Points, in no order, along strands that fork, close into loops and pass close to each other.
(in the rows, 128 means zero)
Points whose rows are less than 77.2 apart are linked; no others are. Some points are linked to none.
(484): [125 131  94 148 112 107 132  98 102  63  58  53  99  79  80 134]
(74): [109 116 179  87 165 100 110 141 153 147 159 113 156 127 142 125]
(432): [139 133 153 227 127  91 150 139 136 140 107 103 110 129 113 180]
(361): [128 118  99  90 130 156 119 132 122 133 154 162 109 165 129 108]
(13): [102 130 163 127 173 123 117 140 131 116 152  72 124 126 167 108]
(670): [ 84 165 101 142 139 131 169 116  81  84  91  73 125  63 141  86]
(486): [114 104 145 116 153 127 153 151 136 184 133 165  75 178 173 162]
(574): [175 151 177 142 137 128 122 131 154 162 127 141 145 171 121 148]
(370): [106  83 103  29 133 142 120 134 127 127 168 155 128 121 135 102]
(84): [110 171 107 139 137 141 154 123  99  62  95  47 103  90 112 105]
(437): [140 166 136 188 150 146 149 122 116  86 144  69 111 144 152 148]
(199): [130 109 149 161  80  98 117 111 134 196  91 184 179  88 110 139]
(349): [103 124  84 202  96 122 130 116  89 105 111 109 148  86 128 124]
(487): [140 149 165 178 150 114 125 135 140 123 141 105 125 154 131 147]
(283): [145 136 105 146 102 105 103 115 142  71 113 120 131  90  52 127]
(531): [ 84 161  92 165 135 136 181 106  61 112  79  79 131  68 151 100]
(610): [128 130 132 146  69 103 124 106 145 159 101 203 204  75 120 126]
(669): [127  88 146 174  88 103 112 110 132 206  96 164 156  93  98 151]
(702): [147 119 144 224 117  91 160 153 140 158  94 115 100 118  93 198]
(528): [176 153 137 133 129 152 119 124 141 134 147 148 147 168 121 126]
(300): [112 115  75 124 129 156 141 141 118 101 135 153  49 163 130 121]
(374): [108  83 114  47 143 130 127 141 114 148 172 160 143 140 166 108]
(51): [134 125 155  30 114 134 116 128 162 147 151 153 203 120 148 119]
(562): [132 129  98 154 104 105 110 109 123  62  87  77 109  83  65 131]
(498): [154 135 132 152 132 151 146 122 128 160 141 181  84 184 163 173]
(169): [130 122 156 131 160 143 120 133 139 151 157 119 105 170 156 136]
(618): [123  96 148  35 138 129 118 132 137 162 167 152 170 136 163 118]
(58): [163 163 132 156 129 121 115 129 138 106 146 137 161 136  94 123]
(565): [164 149 180 164 144 112 131 138 155 156 127 123 132 157 113 159]
(115): [162 139 182  72 113 132 109 143 156 181 110 145 185 150 149 130]
(678): [116 103 112 214 102 106 117 109 105 148 114 130 153 100 130 138]
(320): [115 159 105 127 133 131 149 107 100  63  68  40  97  81  95 112]
(686): [141 142 129  72 126 146  97 123 149 115 156 150 158 132 104 107]
(589): [107 154 139 150 149 128 123 136 120  89 147  80 131 122 140 102]
(96): [133 154 156 175 157 138 130 126 129 104 147  81 116 150 149 138]
(582): [111 128  84 120 127 137 152 153 124 113 137 190  71 168 144 128]
(716): [113  69 161  77 169 119 138 159 132 186 154 125  97 153 168 132]
(607): [180 125 116  76 102 154  93 103 151 121 108 150 116 137  69 119]
(662): [122  92 157  80 157 125 137 156 136 198 134 145 107 171 161 143]
(324): [124 102  88 101 126 163 112 124 119 100 135 128  54 152 111 109]
(493): [145 137 129  52 116 153 104 124 148 137 145 163 170 136 123 106]
(443): [148 113 101  53 102 155  99 118 144 132 118 168 116 144  84 110]
(190): [167 136 124 105 107 121  90 100 154  91 112 129 123 114  48 126]
(594): [106  73 160  86 180 122 127 152 127 160 168  95  99 134 187 117]
(195): [165 154 110 175 127 137 124 127 132  69 137 105 129 134  80 133]
(134): [175 143 133 111 117 166 120 125 135 152 131 170 148 176 134 122]
(327): [161 134 134  98 117 155 129 138 134 172 118 177 143 177 158 125]
(401): [ 99 110 133  74 163 145 118 137 129  94 178  75 123  91 162  86]
(217): [106 152 139 121 113  95 110 122 151 110 145 157 186  90 106 112]
(209): [130  92 138 205  99  95 125 123 123 186  95 143 139 105 103 158]
(636): [ 86 132  97 171  94 111 118 113 108  95 125 118 145  74 115 111]
(143): [112 122  94 104 131 140 147 152 118 136 141 190  97 172 154 118]
(15): [106  96 171  91 185 122 125 150 132 142 162  69 111 120 185 109]
(122): [ 97 145 115 150 104  98 111 123 135  93 141 144 160  86 102 111]
(474): [114 141 101 223 130 127 180 115  74 119  79  74 125 109 162 161]
(609): [120 133 123  78 129 142  94 116 149  99 157 124 129 119  91 108]
(722): [107 142 134 134  91  91 123 112 152 134 125 186 199  79 113 122]
(560): [120 143 136 223 132 106 164 135 112 117  95  78 114 118 145 172]
(425): [124 117 105  95 137 164 100 124 127 105 159 122  93 147 114 101]
(234): [123 129 129 132 136 127 159 143 133 167 129 193  82 185 177 165]
(638): [121  95  91  26 111 143 116 130 129 134 137 176 124 134 117 106]
(146): [167 156 109 196 134 143 140 127 125  70 143  92 128 138 113 158]
(357): [102 164 108 194 142 130 188 114  72 104  85  70 128 100 160 128]
(295): [135 108 145  75 123 129 138 154 131 195 112 174 134 174 173 136]

How many points has the smallest loop of links through each point below? Write 0 if it is on no loop.
(662) => 14
(58) => 9
(217) => 10
(582) => 6

Name the points in between on the shortest way along the links from the first point to the second, in order.
(528); (594) => (134) > (327) > (295) > (662) > (716)
(370); (51) => (374) > (618)
(51); (300) => (493) > (686) > (609) > (425) > (324)
(722); (209) => (610) > (199) > (669)
